Points on a hilly landscape, in no order, each with its height.
A ball rolls from a point to whichever of its 2 nearest points has the largest drop for the distance, and stops where none of them is lower. Distance is the straight distance between rows; heights are no part of it.
q962 h=579: [138  86 154 102 141 121 148 109  97 125 158 127 118 144 146 116 155 139
 182 136  99 126  92 102 119 174 157  99 177 114]
q749 h=354: [110 150 124 163 133 152 110 124 122 147 151  90 139 119 152 144  74 135
 137 100 119 127 170 115 101 132  99 114  72 123]
q108 h=389: [171 150 148 163  99 101  96 112 124 126 124 157 174 129 106 107 123 129
 136 135 136 163 112 112 182 164 146 145 140 180]
q732 h=744: [159 116 149 159 136  67 141 107 136  85  98 207 126 133 142  77 137 104
  89 126 216 176 107 120 136 147 179 137 149 131]
q167 h=456: [159 137 115  85 126 150 155 117 171 139 123 146 115 158 108 125 187 157
  93 160 144 108  94 147 186  88 143 167 157 148]
q319 h=877: [145 162 151  73 131 167 136 107 120 210 213  95 116 126 163 135 136 163
 169 135  90 146 118 124 124 146  92 117 140  96]
q588 h=584: [160 104 184 101 121 100 169  98 121 125 163 154  95 138 199  94 140 146
 156 109 145 155 118 113  98 165 162  93 172 106]
q545 h=690: [104 109 102 151 127 122 129 102 108 123 193 148 166  96 129 135 121 135
 206  86 123 161 137 154  94 188 103  94  87 130]
q921 h=446: [139 123  95 113 111 125 135 132 148  99 101 125 129 116  73 116 182 146
  99 160 140 120  74 155 180  86 147 162 156 162]
q198 h=340: [160 123 146 155 117 120 115 115 136 104  85 122 145 143  72 114 131  98
  63 167 136 113 150 128 164 140 151 174 156 170]
q844 h=455: [156 148 169 127 113 117 151  62 124 199 196 149 137  88 150 102 132 114
 162 132 131 186 131 118 131 196 125 113 160 115]
q965 h=250: [142 136 153 140 130 136 137 135 166  93  61  83  83 146 114 124 103 112
  72 105 173  94 138 139 115  97 142 149 177 137]
q839 h=557: [156 178  99 124 148 125 140 109 157 114 141 150 116  84  99  93 171 149
 122 133 217 163  92 151 195 112 128 181 181 151]
q28 h=493: [ 99  88 131 155 154  92  91 142  65  76 112 114 156 147 125 142 121 148
 176 117  83  78 156 115 110 166 176 117 139 150]
q938 h=540: [135 129 164 129 163 103 112 108 101  72 106 102 103 161 158 129  97 146
 163 106 137  97 145  99 120 154 181 120 191 119]
q404 h=305: [108  64  65 148 132 103 124 173 111  85 130 114 121  95  92 127 135  99
 150  99 109 104 119 154  76 150  95 137  83 112]
q51 h=750: [130 135 127 191 138 102 126  97 118 133  82 176 161 108 195 132 129 144
  76 125 203 117 201 131 144 138 204 155 133 100]
q676 h=495: [152 137 167 100 108 150 144 142 124 160 116 136 121 153 135 125 141  94
 107 164  98 126 102  68 147 114 127  85 127 114]
q274 h=418: [113 123 149 102 131 144 181 124 145 174 131 145 106 146 156 151 133  99
  92 135 138 143 162 112 116 108 128  98  87  75]
q697 h=733: [ 92 104  83  83 138 142 126 147 166 149 162 145 104 184 143 151 164 146
 149 102  96 140 122 155  87  94  80 108  59 104]
q81 h=749: [ 99 123 102 133  92 127 103 133 117 159 173 163 173 127 116 151 133 107
 167 119  92 163 104 130 103 142  84 101  43 141]
q756 h=551: [116  93  81  97 148 116 161 162 114  82 160 114  92  63 145 107 180 159
 196  93 112 129  53 158  99 114 113 116 161 106]
q914 h=721: [162 116 158 112 124 149 175 121 163 167 104 132  73 159 120 131 151 100
  63 148 148 129 132 100 135 123 122 148 151  89]
q388 h=183: [123 155 137 123 118 162  89 108 151 162 126 148 128 205 128 165 121 177
  78 119 137 109 185 153 155  89 123 175  99 140]
q110 h=640: [ 67  93  75 128 131 151 123 168 158 112 114 107 102 134 124 151  89 147
 106  96 117 109 158 177  63  91  99 126  64 122]
q470 h=293: [130 131 117 142 109 132 122 158 140  84  90  80 112 113 117 103 103 106
 111 121 122 141  95 118 120 102 113 126 113 155]
q401 h=228: [135 123 145 150 141 102 121 155 107  31  62  99 118 110 119 111  90  96
 134 116 149 121 148 101  93 141 156 114 176 128]
q613 h=838: [140 151  85 144 134 138 129 159 112 146 180 128 142  19  93 107 144 118
 162 163  94 164  67 141 155 128  94 124 108 134]
q380 h=480: [131 126 160  68 118 135 126 136 133 162  95 144 133 192 137 154 154 113
  90 177  90 111 131  82 142  87 139 106 110 122]
q289 h=773: [121 132 102  85 118 148 113  96 133 182 207 148 154 134 132 143 157 158
 193 118 100 171 110 156 121 139  89 103  84 112]
q763 h=245: [121 158 156 144 113 142  70 134 115 118 111  86 140 143 120 129  75 136
  94 145 110  99 157 114 137 117 129 158 111 170]
q845 h=500: [130  93  94 110 146 137 170 146 124 117 154  85  80  97 125 119 151 130
 168  93 122 107  81 145  94 129  94 108 145  81]
q543 h=184: [147 144  98 145  91 105  85 150 111  89 152 128 171  93 116 112 128 143
 173 109 107 155  68 129 144 136 120 115  98 182]
q660 h=504: [121 110 166 116 100 126 130 143  83 127 135 155 153 150 152 123 128 122
 170 141  70 121 101  78 106 128 142  64  93 133]
q953 h=411: [188 211 138 141 128 134 137 131 130 123 131 124 128  61 135  87 131 146
 132 147 146 180  64 135 201 129 134 141 147 160]
q228 h=123: [130 112 119 118  95 125  62 117 111 116 137 158 190 173 102 137 152 165
 140 143  91 120  94 136 169 117 141 143 105 182]
q802 h=378: [139 163 157 160  99 128 122 113 110 122 130 130 163 126 146 109  95 118
 128 121 116 144 141  92 134 149 134  98  95 142]
q750 h=434: [136 168  97 126 101 103 114 122 157  79  92 125 146 117 100 104 155 140
 120 128 171 133  62 145 165  91 142 153 147 186]
q706 h=724: [124  99 123 156 160 115 177 128 151  87  77 119  94 122 148 137 115 114
  88 111 192 102 196 153 113 122 170 131 162  75]
q210 h=182: [128 147  89 108 137 102  90  80 146 114 117 115 130 158  97 150 149 179
 130 102 176  86 116 182 157 126 146 205 185 161]
q995 h=729: [187 147 171 132 119 132 166 117 158 158  92 163  80 139 147  93 144 113
  52 147 168 155 113  89 157 135 134 157 161  99]
q372 h=687: [150 125 139 114 120 168 174 169 153 141 101  69  59 101 135 101 113 111
  85 116 141 120 107 105 118 107 103 121 154  81]
q817 h=422: [121 101  77  93 148 134 109 164 105 192 154 159 176 135  81 162 204 113
 153 206  55 112  89 133 137 135 109 150  96 125]
q405 h=614: [ 75  92  75 165 140 141 146 158 141  77 113 104 118 120 138 151  94 111
 122  89 140 120 171 170  76 111 115 117  75  96]
q256 h=655: [139 134 146 136 116 120 129  96 103 154 204 112 155 103 153 119 113 152
 206  90 133 169 142 131 111 204 104  98 133 123]
q542 h=121: [140 142 122 119 139 142 112 123 128 151 151  97 116 154 124 148 132 162
 143 117 112  89 120 130 153 126 117 149 153 121]
q794 h=618: [114 145 104 140 106 136 126 150 174 126 117 107 136 117  83 128 110  83
  68 149 111 145 128 132 126 118  81 148  73 134]
q320 h=420: [ 90  73  99 148 135 128  95 162 131  87  86  65 102 120  75 147  89 102
  97 117 122  59 150 177  81 103 119 161 146 138]
q72 h=260: [149 134 129 146 135 102 127 147 124  58  94  99 118 121 101 108 110 109
 127 118 164 126 107 115 117 135 126 118 149 148]
q809 h=395: [ 77 103 103 106 114 137  95 153 132 120  84  92 108 165 118 150 123 162
 129 112  93  51  96 168 109  72 118 143 137 169]
q712 h=276: [148  89 163 131 123 114 180 130 131 111 107 176 124 138 122 104 153  83
 102 153 127 153 110  93 123 158 160  86 139 113]
q439 h=549: [154 145 114 114 152 108 139  91 138 125 179 159 137 107 115 119 170 174
 152 134 174 159  96 148 180 135 147 191 196 137]
q107 h=273: [120  79 141 160 149  88 142 152  77  55  71 131 138 117 108 116 108  91
 132 142 124 103 157  97 107 158 192 107 148 137]
q425 h=521: [118 114 159 144 167 103 115 110  70  98 130 121 141 157 167 143  98 165
 184 112 122  87 163  89 116 174 187 102 147 120]
q468 h=351: [144 118 118 151 132 101  90 114 119  78 106 105 160 136  59 128 129 107
 101 139 143 123 163 147 138 152 149 168 144 163]
q505 h=312: [110  69 131 135 126 116 126 154 105  70  66 124 126 150 103 135 129 107
 115 147 112  85 148 129 113 116 166 128 145 135]
q438 h=339: [122  75 125 132 148 142 149 150 117  93  88  96  97 144  91 141 119 113
 108 122 113  89 162 129 119 129 134 139 151 106]
q195 h=400: [161 111 161 110 151 128 183  85 142 187 161 176 110 154 144 126 148 117
  98 154 148 133 157 119 126 167 148 145 171  83]
q371 h=287: [106 161 155  81 109 140 101 113 149 175 147 154 156 163 167 140 119 138
 120 121 105 172 141 108 134  93  99 104  64 135]
q563 h=324: [101 153 137  49 152 139 112 118 145 222 150 144 139 190 160 163 140 109
 124 135 110 153 145 127 133  86  91 102  74 118]
q306 h=419: [103 113 141 102 117 140 106 142 136 118  96 116 109 197 135 161 125 171
 135 111 103  78 123 135 116  84 138 122 129 137]
q936 h=444: [115 129 162  98 111 133 135 161 123 116 105 119  81 173 170 135 115 146
 135  98  84 101 107 105 116  86 135  84 124 122]
q367 h=708: [142 117 125 100 130 173 190 168 167 165 108  88  67 133 120 124 132  78
  66 151 121 139 123  91 131 106  93 134 137  74]
q677 h=710: [ 99 115 116  97 118 136 134 124 159 117 164 132 102 166 146 133 143 173
 161  63 119 121 108 175 106 102 101 120  90 108]
q314 h=335: [121  83 128 114 108 119 107 135 134  94  88 137 146 180  82 137 154 124
  99 154 103  92 132 147 147 114 156 158 132 162]
q294 h=752: [137 101 133 163 143  55 147  86 143  95 141 219 134 121 147 103 139 118
 125 107 220 189 130 144 126 160 165 133 138 110]
q520 h=386: [148 111 110 132 160 140 117 122 141 118  99  80 123 137  57 134 137 127
  80 154 149  79 146 142 166 144 137 193 204 137]
q554 h=510: [180 185 174 114 132 141 122  84 110 160 176 116 107  96 195  81 135 177
 154 138 139 149 104 100 168 149 138 131 197 139]
q387 h=591: [ 84 127  97 143 105 135 135 149 150 129 108 135 158  89 123 143 106  64
  62 150 111 172 175 125 106  97 105 101  46 107]
q599 h=658: [ 79  81  85 139 141 150 110 197 126 141  97  74 108 107 100 155  94  92
  88 159  87  89 185 143  63 131  93 150  94  89]
q793 h=217: [124 164  75 140 124  95  62 143 100  65 141 109 166  73 122 121 138 164
 202 107 133 131  68 131 141 120 126 138 146 182]
q755 h=259: [105 158 126 119 106 144  98 119 154 171 148 169 176 149 149 155 113 131
 134 107 131 186 179 145 133  96  90 106  37 130]
q445 h=567: [139 161 102 148 161 155 147 187 105  95  91  90  93  40  79  84 132 122
 135 174 127 130  68 114 153  83 125 138 162 142]
q558 h=171: [123 138 134 113  77 137 107 112 169 140 107 151 148 193 112 140 139 154
  77 132 157 123 142 149 157  79 125 167  90 173]
q916 h=344: [160 198 160 161 123 121 125 138 158 108  79  89  92 126 154 101  62 137
  99  78 169 127 125 122 121 103 115 136 137 140]
q585 h=227: [ 95 150 108 100 126 154  88 105 155 177 149 155 159 170 136 178 118 153
 124  99 150 160 195 179 125 100  93 155  57 107]
q565 h=563: [ 77  98 106 135 127 130 124 154 112 127 131 154 162 141 164 153 135 128
 159 122  94 133 147 130  83 113 124  82  47 119]
q846 h=362: [167 152 183 144 131 119 136  82 107 171 119 175 140 150 134 101 116 114
  99 171 126 129 154  64 153 182 169 139 153 126]
q957 h=417: [102  70 128 133 149 133  91 177  90  85  88  83  77 153 120 155  99 149
 161  96 100  42 123 148  87 106 138 128 174 130]
q746 h=211: [150 142 153 142 121 114 133 111 145 106  89 138 113 151 131 118 121 141
  92 116 161 103 143 122 131 127 152 147 146 136]
q869 h=323: [140 167 128 179 115 143 109 103 128 154 170 116 166 104 125 139  74 111
 141  94 147 158 189 121 132 162 106 136  82 126]
q98 h=519: [139  91 101 115 144 115 165 119 130 122 170 134 134 137 109 135 175 117
 149 123 115 143 114 148 135 171 131 130 131 107]
q725 h=413: [160 105 154 119 146 124 147  92 126 163 142 163  97 165 127 120 145 135
  98 152 148 103 147 105 163 184 183 179 198 113]
q47 h=398: [174 170 142 135 114 115 112 102 133 141 145 151 153  96 127  94 138 134
 141 148 163 178  84 115 200 163 154 138 168 152]
q119 h=181: [137 113 140 144 126 117 136 108 132 114 105 167 156 153 132 132 128 121
 102 138 147 126 168 143 148 117 164 136 101 133]
q737 h=369: [130  87  85 138 130 119 113 136 108 107 131 116 166 128  72 137 145 111
 127 142 105 117 138 137 133 160 121 160 122 139]
q954 h=550: [144 181 127 132 173 156 152 146 100 114 139 101  99  44 101  84 141 151
 150 175 129 133  93 102 171  89 130 136 174 135]
q622 h=325: [108  97 147 110 123 129 123 161 140  72  35  87  64 161 119 155  92 141
 114  85 154  54 125 162  92  76 142 123 215 125]
q424 h=158: [129 150 143 114 143 155 115 112 151 168 131 132 123 187 126 161 122 161
 117 118 122 104 174 135 136 129 112 146 123 104]
q71 h=600: [125 108 120 124 129 161 101 201 114 135  76  52  98  91  95 140 116 120
  93 177  78  68 107 124 141  92 111 160 167 140]
q540 h=692: [100 161  71 108 139 183 123 153 157 156 121  70  69  99  82 149 122 182
  97 138 124  92 100 168 155  49 102 166 156 143]
q179 h=258: [ 95 139 145 152 111 114  93 154 100  77  98  84 120 144 154 138  75 154
 139  96  85  85 134 117 105  89 128 104 100 163]
q208 h=793: [141 121 103  95 136 138 154  90 135 161 230 128 138  93 131 139 167 157
 202 107 123 170 113 173 114 173  97 118 126 106]
q662 h=461: [ 93  87 125 143 146 105  71 159  71  61  84 107 136 153 112 134 115 149
 164 108  81  46 132 138  96 124 151 132 147 167]
q65 h=294: [148 152 209 126 104 138 161  80 122 185 148 157 129 132 194 106 123 103
 135 157 112 136 145  71 118 169 146  78 152 116]
q890 h=647: [118 162  89 120 116 149 120 141 155 134 157  88 122  96 123 120 127 140
 127 116 113 146  86 144 135  95  77 145  98 136]
q453 h=811: [143 115  87 116 136 138 168 117 112 164 213 121 134  55 126 113 166 134
 194 147  90 168  98 150 127 164 104 121 135 105]
q595 h=156: [121 144  82 112 153 120  91 102 129 110 156 115 152 133  80 144 158 198
 168 118 167 103  95 171 178 105 141 180 180 166]
q661 h=390: [111 159 168  83 148 140 161  94 140 215 141 155 129 136 176 160 126  87
 128 155 124 140 170  99 112 100 103  76  93  78]
q649 h=153: [134 142 118 133  98 113  87 132 128  91 119 131 161 142 123 118 128 153
 141 122 117 131  91 113 150 116 129 124  94 184]
q27 h=450: [108  96  84 127 148 142 142 154 141 120 123  63  79 105  97 138 125 133
 149 104 132  84 103 151  98 124  99 147 157  94]
q215 h=633: [141 143 101 123 111 140 150 134 172 142 148 108 107 111 131 119 122 103
  96 114 130 165 113 127 125 121  82 130  91 109]
q873 h=326: [128 119 146 153 101 141 127 139 140 109  76 134 158 134  85 114 118  72
  36 177 110 131 169 129 143 112 136 155 100 154]
q350 h=575: [ 85 130 115 137 128 145 165 135 128 161 114 139 173  88 154 156 104  54
 108 159 120 154 190 108  99 117 128  78  66  92]
q115 h=754: [ 97 124  86  79 141 140  91 145 147 167 192 147 142 150 128 157 162 145
 180 113  92 151 109 169 108 112  61 125  63 113]
q925 h=348: [120 114 112 127 115 112  80 129 122  86  88 100 137 164  74 128 140 140
 103 148 122  76 107 169 142 105 152 174 157 193]
q10 h=866: [131 174 141 101 117 157 117 114 120 190 162  98 134 105 142 137 128 125
 145 142  93 148 124  97 151 146  87 119 125 112]
q64 h=396: [169 127 140 119 154 139 113 105 125 147 113 120 124 174  98 140 140 155
 107 162 141  84 148 125 187 159 158 194 203 130]
q611 h=558: [107 109 126 127 140 137 165 130 106 171 130 149 161 115 131 159 125  69
 129 170  88 141 160  95  93 151 129  60  77  98]
q842 h=384: [118 106  59 143 152 107 134 168 128  94 145  70 109  75 100 120 125 126
 164  92 130 105 118 161  74 137  80 157 117 114]
q766 h=598: [111  63  99 114 139 103 140 162  88  80 144 117 110 113 143 117 175 135
 210 102  94 101  65 130  84 153 122  97 145 109]
q410 h=334: [152 128 205 153 131 123 173  71 112 179 137 195 144 118 178 112 119  89
 118 168 144 144 152  76 132 180 172  97 155 115]
q976 h=827: [140 141  93 160 129 129 154 139  96 148 183 127 144  26 116 112 141  92
 171 156 102 184  76 126 138 186 101 112 138 105]
q858 h=619: [ 92  86 115 127 127 149  80 210 125 146  84  64  96  98  99 131  98 131
  96 160  56  56 124 139  91 106  87 166 136 134]
q840 h=465: [119 124 157  91 130 125 140 105 134 165 114 187 139 203 140 148 171 126
  96 159 121 117 165 119 141  92 149 108 107 100]
q814 h=725: [ 93 124 116 137 116 134 114 126 112 162 194 161 176 106 149 156 114 118
 188  90  98 174 157 150  88 154  74  76  51 117]
q393 h=421: [148 122 168 145 119 123 174  82 113 152 181 145 143  97 146 117 130 103
 167 137 128 170 126  97 107 196 138  75 137 139]
q831 h=475: [108  72  92 133 161 149 119 197 130 114  87  44  77 107  91 150 101 124
 137 116 116  52 141 157  79 116  92 150 173 105]
q498 h=498: [119  74 117 112 157 128 141 118 112 141 160 165 151 184 110 145 168 123
 151 146 105 125 142 137 119 157 135 121 113 116]
q429 h=536: [155 128 116 108 133 122 142  98 132 136 174 138 127 119 130 117 154 151
 153 116 147 153 107 136 166 164 121 138 148 124]
q922 h=689: [ 68  43 113 127 157 164 147 166 145 109  74 101  82 162 110 168 130 127
  80 138 113  81 188 185  75  87 132 137 140 100]
q673 h=361: [150 151 195 108  87 116 161  93 106 147 176 137 129 121 190  98 130 129
 162 135 100 149 108  84 113 165 135  56 134 137]
q332 h=605: [ 81 149  91 122 112 131 113 153 154 143 113 110 154 118 104 135  87  88
  62 159  94 157 182 135 109 107  73 135  35 135]
q615 h=765: [148 119  96 133 116  62 123 110 150  73 164 169 150 100 108 107 142 125
 183 104 191 200  89 152 144 174 138 125 166 130]
q23 h=282: [141 130 164 113 124 141 134 156 155 106  42  96  60 155 129 132  95 152
  91 101 174  76 117 126 119  74 142 140 214 129]
q811 h=151: [129 123 110  93  81 119 106 113 160 129 128 160 164 177 101 118 172 155
 113 137 136 136  86 152 179  98 131 155 102 170]
q671 h=122: [129 160  84 116 151 118  96 133  99  96 171 105 134  97 108 125 143 176
 201 110 131 105  95 151 152 128 126 163 173 148]
q318 h=517: [139 117 158  88 128 145 159 116 107 186 127 146 143 125 120 137 162  63
 130 196  72 137  99  60 134 150 130  74 137 109]
q596 h=628: [ 72 119  91 146 135 139 110 183 144 133 118  90 128  87 107 143  75 103
  88 132  99 130 174 134  69 126  80 138  50 113]
q647 h=538: [119 123 143  94 133 140 165 101 123 191 147 165 157 130 110 165 162  45
 117 177  97 139 140  94 119 144 120  86  93  97]
q18 h=424: [145 192 113 126 120 126 141 128 148  93 115 129 123  87 118  89 146 145
 124 132 160 170  50 152 182  86 136 123 147 171]
q569 h=445: [108  89 139  87 142 148 164 139 145 154 102 171 117 196 151 163 167 108
  99 147 129 126 160 133 104  79 141  82  87  81]
q466 h=486: [172 163 165 113 117 130 125  74 121 184 199 139 138 108 177 113 135 179
 168 110 141 184 119 124 158 178 125 148 175 128]
q373 h=738: [132 118 112 185 147 122 155 109 132 112  86 162 118 112 202 136 120 122
  79 103 220 114 188 153 124 120 178 139 135  88]
q486 h=632: [139 147 166 147 112 113 123  83 120 147 197 149 144 111 188 109 102 154
 186  76 162 178 158 130 123 166 124 115 118 125]
q619 h=601: [132  82 141 126 121  96 154 121  91 105 150 171 156 140 127 113 175 115
 175 153  84 143  94  97 125 180 165  74 129 117]
q602 h=297: [145 115 169 146 107 111 187 118 130 134  88 192 155 129 139 128 144  60
  80 177 140 154 142  96 144 138 173  99 110 114]
q536 h=535: [ 84 108 141 103 124 134 118 151  89 161 122 161 151 157 173 153 136 111
 160 133  63 130 123  90  92 115 114  55  51 123]
q103 h=585: [144 120  92 143 136 152 122 188 115 114  84  61 109  58  77 101 125 105
  89 176 106 102  84 119 142  97 114 168 147 146]
q656 h=322: [170 173 147 163 122 131 138  92 142 176 144 182 129 115 145 118 115 109
  81 104 198 158 174 130 150 140 103 168 103 109]
q548 h=368: [ 84 131 118 127 110 122  80 142 130 100  95  67 115 162  98 144 105 148
  96 106 118  63 123 190 109  80 133 165 149 186]
q55 h=568: [145 175  76 126 161 121 152 115 161  90 145 119 106  93 104 108 152 145
 143  97 207 135 100 169 145 112 122 170 184 129]
q700 h=681: [120 151  95 102 123 169 150 167 157 143 120  71  74  84 103 108 122 164
 104 127 124 100  73 140 155  58 119 138 153 142]
q414 h=366: [153 107 113 148 156 137 126 137 105 110 104  62 105 120  68 125 121 104
 104 150 126  93 144 118 133 152 133 158 175 124]
q69 h=76: [125 158  97 122 160 156 108 131 115 142 154  85 112  86  99 129 137 178
 169 123 103  85 105 148 149 114 120 167 158 124]
q436 h=686: [ 95 141  93 104 128 124 122 124 145  94 151 101  91 143 151 145 119 187
 190  38 138 112  98 175  98  91  90 111 134 134]
q217 h=610: [146 122 157 130 124  99 164  76 126 119 170 179 109 124 195 106 134 159
 173  73 175 172 132 145  98 156 146 113 139 108]
q641 h=759: [136 128 159 159 143  97 123  89 114 117 105 184 132 154 201 126 115 159
 107 108 173 118 167 114 137 135 208 147 140 126]
q165 h=222: [107 167 171 153 112 140  93 156 102 116  92  84 136 146 161 127  76 146
 103 132  68 101 152  94 122  97 145 109 104 161]
q446 h=192: [ 92 154 121  99 135 158  84 118 143 168 137 110 144 176 130 182 110 142
 128 129 106 121 177 147 114  87  90 137  79 115]
q587 h=319: [151 191 177 146 101 120  90 104 142 112  81 121  97 150 167 122  76 165
 111  78 168  91 135 115 132  74 138 149 157 168]
q716 h=371: [ 90  96 136 146 139 131 110 159 132  77  72  82  84 152 118 154  96 138
 115  93 130  60 160 162  87  85 149 124 163 140]
q717 h=474: [133 124 168 107 103 129 133 151 111 109 141 109 109 149 169 109 144 149
 156 117  87 130  73  89 127 128 141  78 131 137]
q415 h=857: [153 190 129 143 111 149 124 136 108 161 142  79 137  82 137 114  94 114
 132 146 104 153  88  94 147 153  93 117 112 131]
q193 h=473: [158 129 148  93 125 121 143  96 156 146 128 156  96 194 149 112 169 162
 108 127 166 106 114 126 163 113 150 158 179 129]
q739 h=311: [150 132 155 141 113 134 157 120 145 129  71 158 147 128 114 116 123  68
  48 180 127 154 163  93 150 109 144 115  91 118]
q257 h=665: [ 50  74  91 121 142 151 118 178 155 106  89  95  94 166 104 165 122 135
  93 119 109  81 156 193  76  78 108 138  92 140]
q897 h=127: [128 118 135 134 103 119  94 109 110 171 144 186 202 162  82 161 152  81
 124 180  87 156 157 117 144 156 130 121 106 145]
q95 h=209: [126  79 111 143  99  97 164 135 137  88 140 169 147 124 122 115 148 101
 150 112 139 164 110 138 126 150 130  79  97 140]
q681 h=377: [171 151 177 167 121 114 106  88 110 136 110 176 168 143 127 114 100 113
  93 148 155 148 158  99 168 166 167 145 141 154]
q668 h=767: [144 135 167 145 148 101 100  75 120 128 131 172 123 176 150 125 115 173
 129 108 171 116 168 127 148 149 182 171 165 134]
q412 h=559: [137 110 167 117 143 109 161 121 115 109 122 127 100 145 160 109 121 127
 153 115 135 121 126  87 123 171 164  99 167 100]
q62 h=300: [141 167 158 166 116 137 122  89 124 170 157 166 169 111 146 128  92 131
 126  92 179 164 207 125 143 145 122 141  98 114]
q431 h=648: [ 46 101 108 121 135 158  71 205 130 143 112  77 100 121 112 143  90 120
  83 152  64  77 167 163  58 106  84 161 108 129]
q86 h=709: [ 95  72 108 147 149 160 159 142 155  95  79 104  84 132 125 163 124 116
  62 116 167  85 199 186 114  96 152 141 141  83]
q975 h=532: [165 200 149 115 163 138 130 119  92 122 157 106 106  70 154  84 139 183
 169 153 131 143  87  98 179 115 154 122 196 146]
q331 h=385: [106 165 155 153 114 150 111 116 102 134 148 130 154 139 175 141  84 145
 152 110 115 123 170 105 116 134 132  78  84 127]
q134 h=848: [137 175 118 152 111 134 130 150 109 126 150 108 136  42 127  94 130 133
 156 139  88 156  58  99 154 121 105 106 118 141]
q713 h=663: [107 162  95 119 120 143 113 145 137 117 145  75 114 114 152 117 115 176
 159  74 117 102  88 133 122  90  92 128 127 149]
q12 h=169: [ 94  74  98 156  89  81 137 148 119  59 129 162 158 124 106 131 144 107
 147 108 121 156 131 154 100 129 131  86  60 137]
q776 h=357: [124 155 145  70 153 131 123  87 147 236 156 162 147 167 130 163 122  78
 109 153 126 156 172 113 128 107  96 111  98  99]
q762 h=460: [119  75  93 100 163 138 128 136 103 177 171 155 156 142 102 163 195 101
 168 174  68 118 109 146 100 167 105 118 113 107]
q942 h=770: [151 147 111 125 144  72 107 108 134  63 146 148 138 111 135 110 134 150
 177  97 195 170  82 122 131 172 152 139 182 153]
q337 h=774: [153 145 143 123 165  92 109  92 135 101 133 152 127 151 131 114 129 164
 144  96 200 137 120 120 150 168 154 169 204 131]
q822 h=760: [139  81 120 141 126  70 143  95 146 110 172 207 154 131 117 113 148 130
 164 113 189 213 110 152 146 194 162 127 163 130]
q775 h=229: [117  72  95 164 110  86 114 168 106  73 131 145 149 100 107 125 124 102
 174 117  99 126 108 132  80 169 124  98  75 132]
q550 h=296: [119 169 172 129 125 126  90 147 132  87  84  91 114 158 146 123  71 170
 127  92 128  85 123 123 118  85 125 130 152 166]
q421 h=247: [131  79 150 131 114 101 198 106 135 117 152 190 134 128 139 109 166  87
 137 142 146 181 116 121 124 175 149  82 132 117]
q789 h=345: [152 157 154 160 137 137 145  62 126 202 140 207 137 124 146 142 134 105
  75 143 187 147 199 109 156 147 138 155 122  98]
q17 h=89: [136 121 143 126  98 118  78 116  99 165 151 167 203 163 107 149 155 129
 161 173  74 140 103 106 178 149 141 127 108 158]
q394 h=412: [180 204 131 144 133 137 139 131 148 129 121  96 121  73 129  75 105 110
 110 118 167 167  81 118 148 130 109 139 133 136]
q347 h=666: [139 141 117 105 127 155 165 154 138 129 133  90  78  87 134 109 141 127
 119 137 129 129  82 117 152  88  98 123 148 106]
q575 h=394: [127 114  85 121 124 139 116 145 122 167 152 122 154 122  79 133 165 106
 126 173  85 125 103 121 139 149  99 149 104 112]
q370 h=379: [173 203 171 157 121 141 139 126 145 144 129  91  96 109 181  86  77 121
  99  96 162 163 120  98 128 134  94 142 121 130]
q961 h=154: [120 124 127 138 117 142 126 103 121 159 122 180 184 151 101 159 135  97
 107 165 123 147 182 130 147 137 143 124  86 121]
q3 h=328: [139 168 120 159 106 117 107 149 124  71 108  97 141  92 132  95  79 114
 147  97 130 162  93 111 106 116 113 104  93 160]
q812 h=589: [ 70 104  93 153 142 148 161 158 122 122 136 114 148 112 168 168 114 121
 152  94 116 138 168 144  70 130 119  83  58  80]
q848 h=370: [166 142 171 147 142 144 150  87 149 181 126 157 103 136 158 138 120 116
  83 140 156 114 190 100 130 149 137 139 144  90]
q643 h=355: [149 169 170 165 105 108 119 138 118  78  94 135 151 104 154  92  77 110
 130 118 142 174 121  90 122 136 140  83 101 178]
q773 h=736: [161 121 170 150 126 105 170 104 139 134 115 202 106 137 166  88 144 108
  79 143 185 151 137  90 138 149 166 137 134 111]

For each start below, name the point where the ball stops.
q839 -> q12
q938 -> q17
q289 -> q69
q55 -> q12
q350 -> q69
q431 -> q65
q831 -> q17
q942 -> q347
